Each row is a point on a landscape with many valleys, with its height.
From any point a ball takes the steepest step (drop divided by distance) to one of its 2 nearest points. It stops when none of these is lower. Distance is the straight distance between rows; heights are no part of it.
(100) (h 144): [147 162 108 150  87 105 120  81 120 116 150  90 133 148 182 104  61  64
  89 101 137  93 134 149 125 185  78]
(1422) (h 108): [ 94 148 163  92 135 136 138 138 151 114 127 225 132  98 166 115 132 183
 112 136 117 145 155  71 100 114  97]
(940) (h 71): [119 135 133 136 105 133 146 147 133 159 158 186 119 107 170 153 147 153
 143 127 170 104 144 127  98 161 116]
(580) (h 170): [153 134 115  94 104 147 147 110 144 125 106 121 105 157 156 136 136  88
 118 119  93 153 134 165 147 121 114]
(757) (h 481): [119 130 113 137 169 153 102 158 117 110  94 112 114 101  65 138 137 121
 128 148  99 151  96 108 130 114 144]
(227) (h 306): [134 148 143 120 145 170 141 125 145  81 113 145 152  52  73 141 106 190
 108 108 139  94 131  86 128 128 112]
(1552) (h 155): [152  89 158 114 125 121 153 118 125 123 149 155 132 145 150 120 126 126
  95 142 124 146 107 134 130 154 114]
(489) (h 151): [118 131 121 129 101 125 164  98 167 185 151  77 106 213 160 123  86  56
 143 130 141 103 121 199 116 115 136]
(1967) (h 331): [135  98 126  90 145 148  93 123  67 126 127 123 162 138 133 150 163 160
 165 130  83 167 167 121 154 114 109]
(324) (h 226): [121 113 105 143 127 144 127 121 122 109  96 110 156 164 152 117  89 119
 148 113 114 150 123 156 115 136 130]
(1570) (h 160): [136 158 105 132 101 108 133 150 144 148 135 137  61 125 168 126 170  74
 127 148 132 157 124 123 118 156 113]
(645) (h 265): [148 104 127 144  90  83  77 130  49 196 148 138 161 173 191 135 133 110
 120 107 146 136 169 155 130 136 125]
(1149) (h 283): [123 138 108 161 131 147 125 164 117 142 122 118 132 112 120 155 156 170
 174 124 146 103 160 153 129 134 146]
(434) (h 379): [ 49 166 138 155 136 120 122 169 169 136 135 229 104  95 172 112 114 149
 139 141 172  92 113  83  61 134 107]
(596) (h 337): [105 181 122 151 125 138 114 147 131  99 114 158 119  92 141 109 106 154
 129 129 148 128 132  91  92 165  92]
(1173) (h 279): [160  98 145 113 104  99  63 135  79 205 159 139 143 162 176 136 123  83
  97 135 110 127 143 161 138 138 116]
(1000) (h 246): [120 102 115 136 117 112  95 136  54 185 140 149 147 169 189 149 158 128
 162 117 128 147 171 153 115 127 135]
(1046) (h 317): [178 146 148  99 144 152 150  62 124  71 107 122 100  87  28 161 148 142
  73 111 135 106  82  99 139  75 168]
(1480) (h 166): [192 121 157 142  89 104  84 112  95 165 166  74 174 151 114 105  96 119
  94 130 141  81 139 152 156 157 107]
(988) (h 424): [ 72 124 114 130 106 118 135 170 193 153 121 201  42  80 188 180 162  77
 138 109 135 149 106 110 111 110 129]
(76) (h 222): [119 123 104 126 101 154 142 130 148 119  90 126 117 141 170 151 124 114
 151 104 106 154 145 169 132 121 137]
(1334) (h 638): [177 141 122 136 114 110  45 123  52 164 137  92 176 142 116 102 117 126
 117 117 131 130 155 119 140 155  95]
(1437) (h 137): [197 129 154 116 107 112 133  79 129 150 168  84 146 164 107 113  86  72
  68 137 123  61 108 166 162 140 109]
(1271) (h 124): [ 57 146 139 127 139 128 119 171 157 119 123 231 148  66 173 149 121 186
 139 111 135 106 164 107 102 120 135]
(518) (h 446): [119 155 125 152 169 137 115 146 117  98 109 149  96  82  66 122 126 110
  99 157 120 139  71  86 104 137 132]
(768) (h 577): [ 86  96 128 151 182 138 131 172 142 122 108 112 141 124  69 145 142 173
 166 146 114 127 120 147 147  86 188]
(1664) (h 614): [178 146 132 118 112  93 168 113 140 150 171 109  66 150 120 113 171  65
  83 166 127 132 101 138 142 132 143]
(16) (h 400): [ 56 114 158 120 146  97 160 167 184  76 115 215 118  70 164 139 134 165
 118 129 108 160 133  98 125 111 155]
(707) (h 274): [167 124 135 104 147 149 149  79 140  83 106  77 111  92   5 155 158 151
 100 118 144 105  90  94 158  71 166]
(1738) (h 580): [179 158 118  97 145 141 158  89 136 121 123 113  72 145  79 138 155  57
  79 139  92 134  94 144 137  81 164]
(911) (h 365): [ 71 165 128 174 130 123 121 149 151 133 140 196 103  98 178 118  93 121
 136 127 177  84 110  96  57 171  93]
(1691) (h 237): [123 142 138 129 100 123 186 103 189 134 163 176  56 108 173 145 121  79
  91 118 161  88  97 112  90 146 100]
(1551) (h 301): [148 111 137 116 124 143 108 116 113 148 145 187 141 120 166 127  96  99
  93 118 119 112 118 130  95 163  85]
(1321) (h 449): [175 117 141 111 146 142 155  85 135  95 123  51 140 141  35 101 132 127
 111 149 139 118  83  99 150 112 128]
(1084) (h 610): [ 79  96 107 163 139 144 142 143 147 173 119 130 135 172 155 148 106 107
 177 129 144 115 122 186  97 108 180]
(791) (h 360): [111 144  84 175  84 121 145 132 121 146 120 121 124 146 186 141 126 115
 168  99 173 124 145 154 105 151 135]
(1466) (h 162): [146  82 149 152 144 113  90 130  69 159 148 117 200 176 130  97  96 144
 134 136 144 115 122 154 123 153 135]
(2060) (h 261): [108 112 116 184 126 142 151 127 121 128 136 114 166 150 147 133 106 157
 173 124 168  83 137 167 107 151 146]
(1081) (h 201): [127 102 121 148 148 139 103 105 100 109 101  94 187 177 122  92  57 111
 136 124 122 143  99 137 115 148 121]
(1927) (h 135): [143 143 114 116 110 130 143 116 164 193 145  86  89 198 136 117 116  52
 137 144 120 120 122 187 123 104 147]
(533) (h 302): [131 134 107 114 116 138 122 151 121 151 116 105  92 147 140 153 186 119
 158 143  94 169 155 149 148 108 137]
(1505) (h 240): [ 92 114 118 151 134 136 171 150 176 128 103 106  90 149 119 142 129 108
 144 142 107 142 102 170 127  94 176]
(1658) (h 604): [169 132 130 138 149 134 140 104 121 144 141  92 104 152  66 109 125  76
  93 162 110 115  76 136 123 121 149]
(646) (h 398): [ 80 172 149 140 141 128 121 162 166 141 123 220  83  83 141 124 132 139
 109 150 143 110 112  75  71 118 107]
(1694) (h 233): [143 180 103 167 110 101 111 130 128 139 154 105  94 115 142  93 122  72
 110 153 142 117 108 113 104 188 101]
(1217) (h 199): [181 130 117  85 146 162 122  95 123 108 116  73 114 100  33 135 172 131
 114 133 117 124 117  86 162  90 134]
(1829) (h 364): [134 111 125 101 158 149 101 136  93 111 114  95 131 118  82 156 181 175
 165 139  87 162 152 109 167  92 118]
(1920) (h 649): [134 126 133 122 120 127 132 138 109  99 121 142 150 124 153 110 138 178
 142 128 138 169 149 113 129 160 114]
(738) (h 399): [129 108 130 123 121 128 142 121 121 141 110  78 153 198 141 100 125 157
 168 114 127 169 160 164 138  99 152]
(1207) (h 332): [ 56 169 131 166 125  98 176 159 195  87 105 162  75  54 124 149  99 146
  83 116 127 120 109 107 116 121 131]
(557) (h 544): [ 66 108 105 148 182 134  81 178 100 133  90 114 151 151 106 136 138 155
 201 134  95 166 147 147 138  74 172]
(526) (h 180): [167 114 127 152  96 108  99  90  79 154 131  68 191 193 141  96  78 144
 124  88 161 100 162 165 138 128 123]
(1624) (h 412): [136 111 125 107 138 155 135 123 138 134 102  74 141 176 100 120 136 155
 160 128 108 160 144 155 148  90 143]
(361) (h 642): [185 131 130 102 132 142  44 116  64 146 128  92 178 121  91 108 129 123
 115 123 116 129 138 100 145 152  81]
(1747) (h 278): [161 140 130 112 128 165 162  86 145  72 119  92 142 115  85 124  97 129
 100 122 126 112 107 114 144 139 104]
(1229) (h 489): [ 92  97 113 124 137 147 122 156 125 156 117 183 114 110 170 180 157 114
 155 125  99 137 136 156 118 111 152]
(910) (h 353): [168 146 138 102 133 155 185  68 150  63 112 112  97 107  63 152 126 113
  71 114 115 111  87 122 145  92 148]
(921) (h 300): [ 90 107 113 145 120 112 133 152  99 124 108 150 143 150 192 142 163 153
 182 111 133 174 165 148 132 119 163]
(1837) (h 307): [ 90 142 119 125  90 121 133 150 122 140 130 193 115 102 212 167 171 156
 170  93 151 149 183 127 119 134 127]
(2110) (h 205): [140 168 125 132 110 113 129 139 145 143 148 156  71 102 146 112 148  92
 102 151 141 131 114 103 102 164  98]
(899) (h 422): [ 52 125 154 106 153 101 126 180 130  95 122 189 122  57 139 169 172 196
 150 130  75 164 175 103 154  97 146]
(269) (h 352): [ 98 184 113 172 118 128 130 128 140 113 139 147 105  99 159 109  96 116
 123 127 156  99 123 104  78 190  84]
(1554) (h 251): [146 166  92 172 132 114  87 134 110 139 135  77 118 134 105  86 112  71
 128 145 128 119 104 123 112 175 109]
(158) (h 109): [130 128 179 100 150 143 164 106 144 102 138 219 115  87 111 134 126 168
  72 146 124 119 107  82  94 109 128]
(746) (h 609): [153 121 142 148 137 110 168 114 129 133 154 108  81 152  94 114 147  79
  92 170 133 128  75 133 117 132 149]
(1962) (h 75): [ 82 145 133 110 151 144 104 160 130 103 108 202 145  61 146 156 129 190
 140 111 100 137 171  98 119 117 123]
(1815) (h 120): [108 116  98 153  86  98 137 111 134 132 139 142 116 157 229 126 100  69
 131  92 168 140 118 142 102 164 103]
(1816) (h 189): [166 121 126 139 127 134  74  93  96 173 129  57 187 189  94  87  69 133
 145  98 146  99 145 153 127 115 118]
(681) (h 437): [181 111 147 110 140 127 124  69 127 120 139  36 154 153  30  80 109  96
  99 148 145  92  80  96 155 118 120]
(974) (h 303): [ 82 111 123 153 153 126 166 152 169  90  88 137  96 110 111 154 120 112
 115 135 100 153  87 140 128 107 171]
(1288) (h 101): [113 101 111 143  86 106 162  99 160 143 148 122 105 174 212 141  96  56
 129 110 158 114  99 161 115 156 117]
(1426) (h 466): [124 103 123 104 152 162 133 132 144  84  83 109 159  90  70 155 132 172
 132 113 100 141 132 115 171  94 143]
(521) (h 368): [ 89 127 123 133 139 125 131 178 141 103  90 137 102  92 114 158 161 157
 138 127  86 171 138 130 155 109 151]
(492) (h 541): [148 144 134  95 131 146 155 110 126 122 120 138  58  99  84 188 193 121
  91 129  80 133 128 138 153  69 163]
(666) (h 127): [195 133 109  86 136 158 114  95 135 130 125  44 130 130  41 116 169 136
 135 132 133 105 134 106 175  96 116]
(1440) (h 327): [ 80 136 111 149 127 126 140 180 154 110  94 154 108  72 129 168 133 148
 134 107 111 137 141 140 138 121 146]
(820) (h 401): [ 68 118 132 122 156 115 116 179 113  98 104 151 127  82 124 164 178 179
 161 133  79 177 155 119 166 103 152]
(1306) (h 292): [145  91 141 100 131 118  77 135  70 173 146 167 138 148 174 146 146 103
 113 136  92 157 142 140 126 137 100]
(230) (h 508): [129  99 135 103 145 151 134 135 118 147 125 186 101 114 146 168 155 111
 120 134  86 134 127 145 117 113 134]
(1588) (h 221): [112 168 131 109  80 122 139 134 157 126 128 182 100 111 204 118 135 146
 122 111 152 146 163  95  97 150  80]
(1246) (h 115): [163 137 125  70 113 147 136 108 147 116 114 158  86 135 155 142 138  64
  84 118  77 159 124 141 140 119 105]
(698) (h 270): [ 67 131 135 120  97 115 157 167 151 117 123 182 114  79 184 174 177 184
 168 102 117 155 185 130 152 114 150]
(1248) (h 141): [141 105 171  98 145 129 165 117 132 114 143 196 123 114 139 124 129 145
  86 142 119 143 105 107 116 137 119]
(2061) (h 525): [105 109 101 143 164 150  90 158 102 135  93 111 146 144 110 136 135 143
 171 131 103 159 133 149 126 106 155]
(21) (h 654): [130 129 130  98 142 154 104 133 102  87 113 145 163  94 120 127 146 187
 145 123 115 159 158  85 142 138 106]
(1877) (h 311): [128 172 109 160 131 140 104 155 113  96 114 118 137  92 106 113 130 174
 154 124 151 129 144  98 116 161 106]
(1431) (h 136): [ 95 141 162 104 136 119 125 136 161 112 131 220 133 116 194  87 105 154
 103 130 127 144 129  73  77 128  79]
(315) (h 21): [ 84 142 154  85 167 144 112 150 131  83 108 199 156  52 104 149 127 204
 117 129  97 138 152  69 129 102 117]
(1879) (h 376): [132 143  89 154  85 109 126 122  97 145 111 112 130 174 197 120 126  98
 145 102 151 160 157 153 112 141 128]
(1205) (h 563): [ 59 113 104 146 156 122  92 180 106 130  94 129 148 114 127 170 155 175
 192 107  91 145 178 160 153  76 185]
(1943) (h 68): [104 129 172  90 152 143 151 136 150  84 121 213 141  73 121 137 124 185
 101 130 104 141 133  78 116 108 128]
(2107) (h 296): [176 147 151  95 122 153 135  89 124  93 134 114 157 105  85 110 107 145
  98 128 135 117 113  89 132 166  85]
(2082) (h 152): [174 178 107 127 102 121 116  77 128 115 155  61 152 148 135  93  66  60
  91 113 116  87 131 147 155 163  89]
(797) (h 281): [133 139 103 182 121 145 134 135 123 129 127  85 142 137 121 127 126 158
 166 119 160  94 148 152 117 148 138]
(1356) (h 63): [206 142 120  72 138 128  91  86 132 166 151  24 133 166  41  89 158 108
 125 144 128 107 130 112 190  84 117]
(325) (h 421): [103 171 145 143 162 130 118 157 128 116 124 193  82  78  94 120 135 130
 101 161 132 130  89  71  82 131 122]
(1275) (h 603): [ 93 112 151 130 171 131 141 170 130 108 130 195 123  74 111 158 152 173
 129 148 118 123 118 122 121 118 166]
(358) (h 165): [178 154 110 116 114 146 115  64 132 108 136  34 173 158  97  90  70  89
 116 109 125  92 127 141 160 143  95]
(1385) (h 111): [179 170  98 111 114 110 118 110 133 114 134  60 110 149 111  82 121  58
  97 151 101 157 110 124 156 144 106]
(848) (h 161): [ 66 140 139 147 144 135 152 151 177 101 122 210 137  62 152 145  91 170
 121 110 135  84 136 116  95 134 136]
(207) (h 179): [107 145 146 120 132 152 139 160 126 152 142 184  85  71 124 186 183 171
 132 137 117 106 163 123 125 117 130]
(406) (h 622): [171 141 115 110  72  87 136 119 146 180 171  88 107 185 176 120 128  49
 110 136 139 112 134 175 156 137 123]
(49) (h 387): [139 141 105 146  92 109 123 121 102 155 119  78 143 198 161 104 124 123
 155 112 147 157 160 159 129 122 135]
(799) (h 196): [182 116 144 120 127 117  41  95  98 197 144  40 185 192  73  79  83 133
 136 110 145  88 158 147 152  99 118]
(680) (h 635): [124  67 143 124 178 138 117 126 105 109 119  96 202 166  85  95 120 171
 168 148 133 149 107 118 141 119 151]
(570) (h 282): [ 83 135  90 150 107 133 134 165 151 115  84 143 116  98 169 166 125 134
 155  90 118 148 161 160 133 121 147]
(985) (h 177): [124 134 111 144 124 139 160 137 160 174 126  83  85 173 109 125 134  95
 154 147 122 124 115 180 121 100 161]
(1097) (h 420): [168 109 150  70 130 118  96  89 129 155 130  21 158 207  68  67 106 159
 154 121 145 149 147 118 174  76 114]
(391) (h 173): [169 119 141 152  92 106 101 102  82 148 152  93 187 161 149 107  84 133
 103 109 156  92 146 155 134 166 107]
(904) (h 118): [104  92 141 139 134 116 165 134 143  93 131 165 132 134 170 115 122 135
 129 147 136 156 100 128 114 158 133]
(1365) (h 393): [154 106 121  81 142 156 108 114 110 125 117  49 132 153  68 133 183 171
 170 138 107 157 152 105 175  79 114]
(393) (h 629): [126 145  97 159 137 131  74 156  59 139 118 144 147 132 141 120 140 145
 156 122 148 143 152 123 111 155 118]
(986) (h 647): [162 143 117 101 134 152  69 126  73 118 116 113 165 109 103 114 137 152
 137 113 124 152 148  91 135 154  86]
(102) (h 259): [ 90  93 111 158 141 104 134 146  96  92 112 144 187 169 175 110 138 159
 189 120 144 168 161 143 118 120 185]
(1987) (h 245): [138 156 138 124 127 154 176 101 163  66 116 138 104  83  88 142 104 128
  76 124 115 117 102 103 125 128 119]
(829) (h 464): [148 133 141 154 148 133 174 101 136  91 142  72 114 129  54 108 128 129
 105 157 144 103  80 106 126 137 136]
(99) (h 96): [131 136 128 107 111 101 114 150 119 152 140 161  78 130 179 121 173  98
 122 149 110 189 132 113 129 148  95]
(1961) (h 593): [ 82  87 139 143 191 126 143 170 136 101 118 169 142  86  82 159 143 161
 133 145 108 125 103 133 138  97 196]
(534) (h 480): [137 106 151 146 164 133 163 124 121  93 131 114 120 113  47 124 159 164
 120 162 143 123  79  99 133 119 153]
(1140) (h 218): [104  83 122 124 139 109 104 128  41 177 136 145 177 191 186 142 161 146
 185 116 110 161 187 163 122  90 161]
(602) (h 514): [109  77 117 109 188 157  83 138 123  99  79  83 177  89  35 140 141 180
 167 127 132 122 113  83 171  84 148]
(1292) (h 182): [145 127 110 142 134 159 113  87 116 105 109  68 178 157 106 101  62 104
 126 108 118 111 111 142 127 152 105]
(1918) (h 506): [124 120 100 140 169 160  87 145 113 132  89  93 141 143  80 120 115 111
 149 144 102 146 107 131 120 114 139]
(2000) (h 645): [155 114 141 131 116 121 145 119 118 100 131  96 162 150 131 102 128 168
 131 134 144 148 131 121 147 162 113]
(1618) (h 57): [195 154 125  65 106 124 120 100 135 119 137 137 111 139 156 117 121  52
  61 123  91 142 121 143 157 137  86]
(109) (h 143): [198 136 162 122 107 100  93 101 126 175 176  55 161 172  88  97  87  82
  83 148 129  64 127 167 169 118 126]
(1048) (h 234): [129 133 119 133 131 156 118 155 107 155 135 144 109 100 120 176 178 152
 150 136 121 114 156 147 126 128 132]
(1133) (h 224): [ 92 101 135 122  99 127 182 153 168 127 120 163 110 106 171 181 167 157
 159 115 129 136 150 157 147 112 164]
(960) (h 522): [159 121 139  93 137 156 142 121 120 135 129 157  88 118 109 164 164 111
 100 139  91 131 119 140 135 105 140]
(795) (h 70): [198 163 119  85 123 110 117  96 128 123 137  48 133 149  71  79 124  67
  87 149 109 139 104 114 177 124 115]
(1244) (h 37): [153 129 127 111  92  81 104 136 116 135 138 127 105 159 180 100 138  86
  99 143 115 193 123 127 142 154  94]
(305) (h 416): [ 26 129 154 112 137  82 128 188 170 103 115 219 112  63 178 156 162 173
 143 118  98 169 164 103 141  97 153]
(1362) (h 347): [114 121 140 122 130 131 178 132 157  83  95 146  87  97 111 152 139 124
  95 136  94 162  95 125 137 102 152]
(1240) (h 122): [106 117 110 162 109 125 172 107 164 134 156 116  91 147 170 140 101  61
 126 135 149  86  91 157 106 161 125]
(14) (h 333): [102 182 150 115 135 143 135 137 158  74 107 163 124  72  95 106 104 179
 101 132 127 140 124  48 107 130  92]
(243) (h 188): [ 92 121 141 145 149 145 167 133 160  71 123 175 156  80 134 140  84 172
 125 122 131  95 121 121 103 150 135]
(1044) (h 128): [113 102 157 170 142 109 138 123 110 120 168 158 155 137 149 103  90 133
 119 148 163  92  88 124  99 196 110]
(1469) (h 219): [ 87 104 126 153 144 101 135 140 104  67 121 160 188 140 179  98 115 167
 163 127 150 167 132 120 113 160 155]
(2019) (h 239): [ 92  94 116 166 128 128 172 125 137 102 122 136 181 148 178 134 106 155
 180 108 155 112 147 165 114 140 173]
(187) (h 559): [121 116 115 149 159 156 117 161 139 131 104  76 116 124  56 140 161 170
 165 140 122 119 132 132 152  87 161]
(1392) (h 276): [153 118 135 118 150 172 134 107 132  83 107 102 161  78  48 131 122 177
 129 112 151  88 114  88 142 129 117]
(1865) (h 291): [152 145 143 106 102 120 119 105 145 153 157 182 112 117 181 118 103  79
  71 118 128  99 124 121  93 164  72]
(1765) (h 425): [162 118 157  79 146 118  98  93 144 168 142  32 139 209  51  60  78 122
 140 136 134 145 124 132 150  73 123]
(1320) (h 411): [162 113 122  83 129 132  95  99 103 141 117  34 154 183  88  98 156 175
 174 124 130 166 165 116 175  88 111]
(1280) (h 595): [144 139 108 130 152 153 143 115 147 138 115  96  86 154  74 135 126  65
 106 146  93 124  87 149 117  91 162]
(735) (h 562): [162 171 117 109 127 135 163 105 145 122 124 139  41 106  97 172 176  70
  81 129  95 120 111 146 138  82 170]
(1352) (h 490): [ 96  81 123  99 181 150  95 143 121  87  92 116 184  63  54 171 147 198
 152 111  94 128 144 103 178  81 153]
(701) (h 126): [117 131 140 111 109 146 157 142 154 157 144 197  90  82 160 177 160 145
 127 124 134 102 149 132 107 134 130]
(1859) (h 248): [ 73 159 141 116 101 115 151 158 187 121 125 204  92  87 195 140 136 159
 131 113 143 140 149  94 100 124 104]
(881) (h 140): [123 131 110 177 115 109 133 105 130 161 163  85 115 162 154 115  85  54
 123 142 148  78 100 161 108 172 118]
(344) (h 285): [161 149 127 156 125 138 108 133  99 122 140 109 145 115  94 105 134 153
 135 136 155 101 133 109 119 182 100]
(1578) (h 176): [104  96 138 139 115 133 205 132 173 111 135 158 117 113 160 159 134 147
 135 127 137 114 120 159 127 135 160]
(1220) (h 429): [155 103 131 112 143 160 153 127 139 117 112 102 133 141  98 135 137 152
 131 138 113 132 122 144 143 114 144]
(392) (h 211): [ 84  97 106 160  99 124 183 114 148 129 134 158 155 147 212 159 112 131
 175  94 169 116 139 166 106 144 166]
(1521) (h 277): [ 63 169 144 126 104 117 166 153 217 126 120 208  63  74 164 145 125 141
  95 108 137 120 130  86  92  95 110]
(451) (h 271): [136 154  88 175 147 133  84 136 108 166 120  67 128 168  99  96  99  82
 153 141 129 114 122 152 107 138 134]
(430) (h 213): [100 117 131 140 101 122 202 119 188 112 142 163  77 112 175 156 125 104
 119 122 157 118 101 131 112 150 127]
(2104) (h 202): [166  87 137 101 161 157  95 112 102 134 129  80 169 134  47 117 153 165
 149 143 140 115 118  99 157 114 118]
(1274) (h 314): [148 180 162  92 122 142 135 113 131  96 129 148 138  95 100  92 119 169
  91 136 135 140 130  52 116 151  71]
(189) (h 214): [ 97 143 138 149 134 151 182 101 169  62 125 149 115  85 127 136  77 147
  98 117 128  98 111 109 107 156 109]
(973) (h 448): [127 107 139 119 146 160 163 128 148  91 104 130 134  91  86 162 129 172
 119 119 106 118 127 133 143 107 150]
(212) (h 150): [154 139 125 176 111 115  99 118 107 178 166  99 139 138 134 109  91  75
 111 136 144  63 113 158 112 183 108]
(1898) (h 620): [107 134 125 134 159 133  90 168  72 125 132 178 144  99 131 136 159 177
 164 141 128 140 157 115 117 147 122]
(2087) (h 134): [125 134 102 164  69  89 132  91 115 128 141 114 133 166 225 115  75  72
 108  86 167 122 137 147 113 169  93]
(1448) (h 627): [112  65 146 135 189 141 133 144 115  98 128 139 196 142  92 119 137 177
 173 156 123 124 112 130 134 119 178]
(782) (h 617): [182 157 130 125  97  68 142 122 141 157 186  90  89 143 124  98 142  62
  80 171 134 108 105 134 149 158 122]
(347) (h 611): [108 112 151 131 163 133 126 162 110 117 140 184 137 103 129 134 150 169
 143 153 125 133 124 117 112 149 138]
(2123) (h 391): [ 72 144  99 142  91 120 148 159 201 127 108 170  59  79 189 170 132  84
 134  96 140 137 115 128 114 128 120]
(891) (h 238): [162 100 125 128 152 170 112 117 111 110 121  88 170 120  67 123 141 190
 161 120 148 102 133 106 148 135 121]
(842) (h 194): [112  88 124 124 152 118  87 119  55 172 122 119 186 207 156 108 119 151
 173 115 123 172 174 155 120  81 158]
(834) (h 175): [ 72 122 125 159 131 101 160 157 148  61 113 165 141 110 177 111 116 166
 158 131 146 158 128 114 118 159 140]
(1795) (h 358): [ 68 169 106 163 103 111 160 164 199 101 100 151  59  63 150 159 113 109
 111 106 128 133 123 118 116 133 129]
(1543) (h 184): [162 130 131 134  88 111 130 112 106 139 150 128 149 149 177 119 114 131
 114 109 152 122 149 149 125 170 104]
(1066) (h 430): [169 109 145 108 146 129 109  89 130 146 135  23 159 182  42  65  84 111
 125 145 144 112  96 110 150 104 117]
(1821) (h 284): [127 144 105 189 125  95  89 128 104 188 142  62 134 195 131  88  84  71
 140 134 149 110 119 165  97 141 133]
(2100) (h 185): [105  93 103 146  93 125 168 104 129 157 125 135 167 188 205 147 106 113
 166  92 161 125 147 179 110 120 160]
(2048) (h 305): [ 81 182 141 148 119 107 175 127 194 100 124 180  44  72 128 139 118 128
  73 129 142 113  99  79  83 108 126]
(397) (h 125): [200 135 161  88 112 109 139  79 127 128 167 124 127 148 116 114  92  51
  34 137 110  87  93 148 158 140 104]
(1106) (h 602): [ 81 110 104 160 138 131 119 153 114 187 117 127 140 177 158 148 136 137
 203 122 146 133 154 179 105  93 185]
(1950) (h 235): [129 162 110 120 102 128 143 154 146 144 125 131  54 108 139 153 196 107
 137 142 108 154 145 130 139 128 132]
(700) (h 280): [136 170 136 113 113 134 116 104 171 163 154 203  80 101 174 119 111  72
  75 120 135  85 113 100  69 138  75]
(634) (h 538): [125  95 116 122 182 160 102 141 128 118  97  79 131 105  22 149 161 169
 154 136 118 119 113  97 164  69 154]
(753) (h 634): [149 128 128 149 120  98  78 145  52 145 142 129 164 149 147 112 135 148
 133 127 150 148 148 126 127 165 108]
(1836) (h 341): [107 116 109 124 107 130 131 144 106 168 115 116 109 167 173 149 179 132
 188 122 112 176 169 162 144 105 148]
(1880) (h 266): [182 137 153 140 137 128  94 115  90 133 152 101 156 105  59  92 125 137
 112 141 153  86 106  91 134 176  91]
(288) (h 335): [106 144  96 145  66 122 148 140 133 143 121 160 108 120 213 163 149 129
 169  86 175 139 160 136 110 146 132]
(1662) (h 258): [122 145 137 113 105 128 150 119 173 166 159 209  64  97 169 150 145  88
 101 122 157  90 120 108  77 131 100]
(308) (h 158): [185 159 132 158  89  94  84 119 108 180 179  75 147 139 133 103 101  75
  99 130 140  61 139 161 142 167 116]
(255) (h 81): [175 144 128  93 103  93 120 126 124 126 142  91 104 153 131  94 136  69
  85 157  99 184 111 121 160 145 106]
(129) (h 110): [123 118 144 161 126 123 149 137 122 146 161 161 133 122 152 128 119 142
 137 142 172  89 118 135  96 183 119]
(1177) (h 241): [177 111 153 106 156 143  92 115  88 129 133  97 167 103  45 103 152 154
 123 146 148 112 101  72 147 149  98]
(1188) (h 145): [139  92 159 153 152 130 110 124  85 130 153 144 193 134 127 106  99 149
 133 136 148  98 109 137 108 180 123]
(1514) (h 309): [153 104 129  92 125 137  87 121  72 158 132 126 151 161 152 139 143 122
 126 130  85 166 155 147 144 127 103]
(1876) (h 22): [205 148 121  79 125 103  95  92 136 140 144   7 147 158  46  62 130  88
 114 144 132 129 117 100 188 107 118]
(1502) (h 621): [113  86 132 137 168 138 129 143 116 107 120 157 179 121 126 128 124 159
 156 140 116 132 124 139 126 135 160]
(1679) (h 619): [171 151 139 130  74  57 133 116 148 160 193  69 111 160 153  99 109  52
  72 160 134  95 117 159 168 144 129]
(156) (h 200): [140 157 128 127  84 110 121 123 112 124 135 160 135 128 198 107 119 140
 111 108 151 148 159 113 110 174  78]
(964) (h 164): [114 112 121 137  97 128 160 105 146 182 135  98 130 213 177 127  85 100
 159 106 154 117 138 195 114 114 150]
(1488) (h 380): [ 89 132 153 114 129 114 173 146 174  92 110 194  75  70 133 154 150 156
  95 119 103 157 121 106 124  92 141]
(1512) (h 99): [206 140 148  57 118 130 127  82 114 132 151 137 120 146 109 127 128  58
  50 128  91 117 107 139 164 113 109]
(908) (h 641): [143  88 147 117 144 126 136 124 114 106 126  82 172 172 104  89 129 168
 140 149 133 171 113 122 153 136 129]
(837) (h 463): [ 84  88 113 125 126 134 135 159 159 161 118 190  82 114 192 184 160  78
 154 118 117 148 106 144 114 111 152]
(519) (h 584): [ 60 115  97 159 134 127 113 185 118 161 109 144 122 124 154 177 167 143
 201 121 125 134 155 170 126  97 187]
(53) (h 178): [136  89 139 136 141 108  69 119  55 171 128  96 200 208 130  84  83 141
 143 116 133 143 151 151 128 102 143]

Where does a ball stop that starts at each point below?
(899) => (1618)
(1961) => (1578)
(1920) => (1578)
(1320) => (940)
(1274) => (315)
(325) => (2104)
(1106) => (2104)
